Points, in no order, along strands that fork and pass close to each other.
Points whose rows are less than 88.6 apart are linked; no others are. Some points are linked to none.
Z_716: [  7  55  29  10 -13 -10  28  33   1   0   1 -21 -18   4  48  18  -5 -28
 -34 -13]
Z_137: [ 35 -32 -11  13  15 -13  15   2 -10  17 -18  -5  -9  39  57  18  -9   5
  19  -9]
Z_818: [  4  33 -30 -14 -11  -7  16  42  42 -22  24  34 -15   7  38 -38  34 -18
 -12   2]
Z_523: [-36 -15  31  10  -4  41 -22 -28   7  36 -31  17   2 -32 -35   8  37 -35
  47  26]
Z_638: [ -5  15   2 -28  26  -2  32  29 -27 -31 -16 -24  -9  36  32 -28 -15  15
 -13  -9]
Z_947: [  4  37   6   2  -9   8  -8  -1 -31  -5  14  -9   2 -47  36 -29 -20  -5
  35  -7]
Z_236: [ -1   3   2   3 -17  -8  22  20  11  12  30 -15 -28  11  49  11  27 -29
 -15   3]
Z_644: [ 10 -18 -13 -28  22 -28   3 -27  -9 -34  21  23 -27   4 -14  33   0 -25
   8  22]
Z_399: [ 40  -7  26  31 -25  21  -3  -7  36  -6  -4 -15   9   2 -12  43 -11   4
 -22 -12]
Z_991: [  8 -18 -21  30  49   6 -26 -33  17   2  20 -10  -1 -16 -13 -19 -24  44
  22   8]
Z_442: [  7 -12  65  21 -11  20  20 -18  17  23 -58   4  16 -13 -40  27 -10   8
 -13 -23]
Z_788: [-14 -46 -26 -21 -28  21  -5   7 -15 -30  10  -4   7  28  41   0 -20  12
  34 -27]
Z_426: [ 29  29  30  -3 -24 -17  11 -22 -23 -23 -11   2  -4 -35   4 -17  -4  -9
  33  13]
Z_377: [-15  -4   3  31 -13   9 -15  -7   0  39 -17  -2  17   4 -51 -46  48   1
   8   5]
Z_21: [-12 -28  -1  19  14  14 -29  12   7  14 -27  -3 -10   7 -53 -13  24 -29
 -13  -6]
Z_544: [ 48 -30   8  14   4  -2  -6 -29  44 -22  -6  -7  -5  14 -11  40   3   8
   0  18]
Z_151: [  0 -10 -37 -35 -15 -47  -4  15  18 -14 -13   3  -3  11  -2  -2   7  14
   6  32]
Z_524: [-14  -9   7  34   0  53 -30 -33 -19 -18   2  -3  28  13 -35 -17 -16  23
  18  -9]
Z_249: [-10  29  19  21 -33 -15 -23  17  45   5 -28 -14  44  33 -27  41  -9   4
 -29 -13]
Z_323: [ -5 -16 -31 -36  16 -10  11 -15 -18 -22  41  32 -29  33  16  26  27 -22
 -11  11]
Z_289: [ -8  34  -1 -28 -18 -21  36  -5 -12   4  10  11   0  15   9 -13  12  16
 -33  -4]
Z_497: [-26 -23  18  34  11  49 -28 -29  25  40 -11  -4  11 -30 -31  -1   8  11
  30  10]
Z_840: [  8  -1  20  23 -16 -17  10 -48  -2  -6   7  44 -18 -16 -37 -24  33 -38
   8 -23]
Z_190: [-25   7   1   3   6  47   3 -50 -41 -10  33   6  21   2  -1   4 -33  31
  10 -14]
Z_195: [-33   2  12  10   3  18  21 -13  -6 -14  30 -47 -12  -5  62 -46  -1   6
  39  -2]
Z_723: [ -7   5 -21 -25   0   8 -38  24 -49  18  -4   3  14   9   0  13   4 -22
  12  41]
Z_512: [-31   7  42  29 -24  21  20 -12   5   8   0  12   6  -1 -35  -4  -4  35
 -17  26]
Z_84: [  4  21   9 -18  29 -35  21  14  -9 -27 -30 -24 -11  -1  -6 -26 -25  17
 -19   8]
Z_857: [-12 -29  26  11  -8  31  -1 -52  30  23   3 -17  21  -7 -39   1  37  31
  18  34]
Z_312: [ 33   2  -1  -5  27   1  -7 -31 -15  28  14 -42 -10  -8  24 -12  34 -29
  20 -22]
Z_46: [-13   6   0 -21 -10  13  -9  20 -29  -9  11 -41  -9 -32  49   0 -15 -41
  34  -6]
Z_729: [  2   9 -35  -4  20  -1 -37  16 -27  13   9  13  -4   3  -6 -26  30 -14
  10  21]
Z_688: [ 14 -10 -12  19  52  13 -14  -9 -21  -6  25   8 -10   4   0  -7 -25  24
 -11 -16]
Z_444: [-15 -25 -13 -11  -4   2 -18  10 -10 -24 -35   7  12  21 -62 -27  -4  -9
  -9  -6]
Z_263: [ 26 -31 -18  -2  -7   5 -20 -17  -5 -10  20  -1   9 -26   0  12 -33   8
  22 -52]
Z_126: [-26   4 -20 -39  -9  16  -5  45 -51  24  16  16  13  17  14  17  -3  -4
 -19  14]
Z_808: [  3 -32  32  46  -9  28 -19  17  40  22 -19 -13  15 -32 -33  -1  -8  29
   5   9]
Z_375: [  0  26  -6 -25 -16 -30   6   5  10  26 -26 -27  11  56  10  40  10 -16
 -28  -4]
Z_761: [ 39  13  -2   5  19 -22  29  19  23 -43   4   6 -29  -1  30  -8 -18   4
 -28 -53]
Z_879: [ 16  13 -21  -3 -11 -25  18  -6   0  22  17  66   4  29   6  39   7  14
 -45  -8]
Z_87: [  3 -23   4  -9   1  -2  -3  -2  24  -5 -10   5  -1   7 -28  49  -4  10
  -4  54]
Z_677: [-10  16  18  20  11   9  16 -24 -29  21  26  -6   3 -30 -24 -32  10 -16
 -11 -28]
Z_603: [  4  -9 -11  12  63  35 -23 -20 -25  17   0 -40   7  -3  13  19 -42  17
  -1 -20]
Z_424: [-26  16 -13  11   4  36 -25 -16  -1 -45  50  18  -3   2   6 -10  -1   7
  17  21]
Z_485: [-34 -12 -21 -32  19  20  18 -37 -38  -9  52   1   1   9  15   7 -28  27
  -5 -37]
Z_655: [  9 -18 -12   2  72  35 -32 -34   5  24   1 -61   9 -27   2   5  -1  -8
  -1 -23]
Z_358: [-41  37  29  11 -40 -37  -1  25  51  -4 -19   6  30  -7 -33  24 -22  -1
 -19  -8]
Z_605: [  8  25 -11   0 -29  -3 -17  53  -6 -22 -13  31   6   1   8  13 -15  -5
 -21  -2]
Z_18: [-33  32 -10 -25 -16 -16  22  60  31 -15  -2   7   0  21  44  -7  -7  17
 -10  37]
Z_969: [-27 -14 -23 -28 -31 -40  12  44  38 -20 -28   1   6  33  42   3 -11   5
  10  17]
Z_437: [  4   0   6  -5   0   9   1 -27   5   7  23 -54  -3  -6  21 -25  27   4
  38   6]
Z_22: [ -2   6 -14   1   2 -13   3  36  15  -2   7  55   2   2  -9  31 -18   7
 -39  -1]
Z_599: [-30 -14  20   7 -15  11  19  14  22 -17  44 -44 -29  -5  44  -6   7 -21
   2  -1]
Z_275: [ 11 -33  -8 -40   7   6 -20   5   5  10 -22 -36   9  -3  30  23  10  -7
  49  33]
Z_201: [-24  -8 -22 -31 -25 -34  11  11  -1  39 -10  -1  22 -16 -36 -14  20   2
 -25   1]
Z_888: [ 38  -9 -31  -6 -43 -34   4 -15  16  18   1  46  10  15  13  32   4  30
  -2 -12]
Z_342: [  5  18  11   8  40  21  -6 -31 -33  20  23 -38 -10 -30  -1 -13  14 -52
  -8 -27]
Z_120: [  5  -8 -20  -6  21 -19  41  11  31 -37  23  22 -31  24  37  -8 -10  31
 -21 -30]
Z_938: [ -7   8  17 -33  13 -22  27  36  -3  -3 -36 -52  -9 -11   7  16 -34   8
  -9  28]
Z_767: [-32   2  29 -10 -11   0  27 -32 -20  16  10   3   5 -38 -32   1 -12  14
   5   0]
Z_950: [-12 -13  47  11 -20  23  12 -47 -18   4 -12  37  -9 -22 -42  12   1 -39
  21 -33]
Z_574: [ 10  38 -15  -9  33   5  16  35   8 -19  23  34 -24   9  30 -25  14  -8
 -16  24]
Z_37: [ 12   4  -1  14   6  15 -25  49   6 -27   0 -39 -13 -15  19 -16 -20   1
  -5 -20]
Z_859: [ -2 -34 -11 -11  35  -2  20   2 -30 -14 -21 -42  -9  45  45 -16 -11   8
  19  -6]
Z_307: [-14  20  -5  23  -3  24 -25  13 -30  11  11  52  21 -21   2 -12 -31  36
  22  34]
Z_577: [ 12 -10  10  15 -25   0   2 -46  33  15   6 -15  10   4 -42 -15  56   0
   4  14]
Z_180: [-23  12 -30 -35 -32 -31  20  15  18   7  19  12   2  -3  -6 -13  20   6
 -39 -29]
Z_918: [-35 -11 -35 -45  20   6   4 -35 -35  -5  50  19  -9  13  20  11   6  -8
   7  -3]
Z_902: [ -9   9  16 -50   6  -8  14  24 -48  -6 -16 -35  -6 -21  22   1 -23 -13
  20  19]
Z_34: [ 29  -2  17  22  -6   1 -16  33  25 -12 -30 -34  12 -26 -10  -8 -33  28
   1   8]
Z_477: [-17   4 -25  26  31 -10 -16 -31  12  31  33  12   3 -47  -1 -25 -11  41
  21  20]
Z_149: [ 16 -36 -13  -9 -46  15 -23  12  -5 -26   9 -21  12  -3  12   3 -15  -9
  16 -49]
Z_659: [ 50   7  -4   6   3 -37  -1 -11  12 -11 -18  -8 -24 -16  20  -8   9  -9
  26   6]
Z_449: [-16 -13  15 -20  17   8  -5 -14  -9  44 -30  -9  13 -38 -37 -13  34 -34
  23  24]
Z_285: [ 21  29  43  29 -36  29  -6  24  11  -5   5 -27  -6  -5  23  30  -6 -17
 -11   3]
Z_13: [ 17  35   6   9   7 -40   0  -3  21  21 -29  -7   8  28 -23  14  25 -21
 -38  11]
Z_306: [ 35  17   7   6  -9  -9 -11 -10  -9 -25 -34  -7   4  26 -24  -6  29 -35
  -7  20]
Z_486: [ 36   2 -18  -9 -12 -25   2  21  -1  38 -26 -16   3  32  36  14  13 -10
   0  -7]
Z_204: [-15  47  -3  -5  12  -5  18  42  18 -24   5  34  -4  25  12  -8   4  14
 -32  53]
Z_542: [ 25   2 -17  16  40  32 -18  42  -9 -24  24  14  -7   6  32 -11 -23   4
  -5 -29]
Z_395: [ -7  10  -1  10 -17  20 -30  57 -21   2   1  18  19 -32   4  12 -40  14
   5  20]
Z_890: [ -9 -17  -2   9 -14   3  -3  20   4 -51 -12   5   5 -11 -42 -47 -16   7
  -8 -29]
Z_654: [-16  27  19  11 -28  -5  21  10  -5  18   6   3  12  18  -4  12   5  22
 -30  21]
Z_261: [-21  21 -24  22  40  -3 -13  -3 -19  33  15  33   5 -22  -8 -47  22   6
   9  18]
Z_334: [ 14   9   5   7   3 -15   6 -18 -15 -13  -7  51  -8  14 -34  -7  25 -42
 -17  -4]
Z_507: [ 18 -20   4   2  14 -19 -18 -25  -7 -33 -30  50 -17   3 -42  27  -3 -40
  11  24]
Z_448: [ -5  21  38  29 -20   1   6   7  19  33 -41  -7  35  17 -35  18  -3   2
 -42 -34]
Z_588: [ -6 -24  -5 -23   9 -35  13 -10 -11  65 -34  10  15 -27 -47 -10  21  -3
   4  11]
Z_792: [ 52  21   6  33  -2 -25  17 -12  20 -27   9  -8 -38   4  39 -10  17 -10
   0 -17]
Z_373: [ -7 -44 -23   3   1   2  15   4  17 -35  31   5 -17  14  44 -10 -17  29
  13 -36]
Z_452: [ -9 -27 -23 -42   9 -17  -5  -4 -11   4 -19  13   6  -4 -35  18 -12  14
  16  53]
Z_813: [-12 -11  51  27 -13   6  22 -26  12  26 -38  30 -21   7 -40  11   8 -18
 -10 -27]
Z_860: [ 39 -40 -32  11 -23  -3 -20 -25  13  15  26  21   1   8   9  30  -4  19
  10 -34]

A fork is a point with three links. Follow the links from the first point to the second and name the forks in between, in order.
Z_261, Z_342 => Z_688 > Z_497
Z_201, Z_477 => Z_497 > Z_688
Z_808, Z_399 => Z_497
Z_442, Z_859 => Z_334

A fork is a point with three links, a tip a point with one. Leave the first point through the second and follow the links. Name the first fork or tip that comes.
Z_947, Z_426 => Z_307
Z_399, Z_285 => Z_497
Z_263, Z_149 => Z_334
Z_544, Z_87 => Z_818

Name the points in between on the shortest way along the links from the first point to the second, in order.
Z_767, Z_716 => Z_677 > Z_342 > Z_312 > Z_437 > Z_195 > Z_599 > Z_236
Z_860, Z_813 => Z_263 > Z_149 > Z_788 > Z_373 > Z_120 > Z_761 > Z_792 > Z_659 > Z_426 > Z_947 > Z_46 > Z_902 > Z_938 > Z_84 > Z_638 > Z_859 > Z_137 > Z_486 > Z_375 > Z_13 > Z_306 > Z_334 > Z_840 > Z_950
Z_87, Z_21 => Z_544 > Z_399 > Z_285 > Z_716 > Z_236 > Z_599 > Z_195 > Z_437 > Z_312 > Z_342 > Z_677 > Z_767 > Z_512 > Z_654 > Z_289 > Z_180 > Z_201 > Z_588 > Z_449 > Z_523 > Z_497 > Z_857 > Z_577 > Z_377
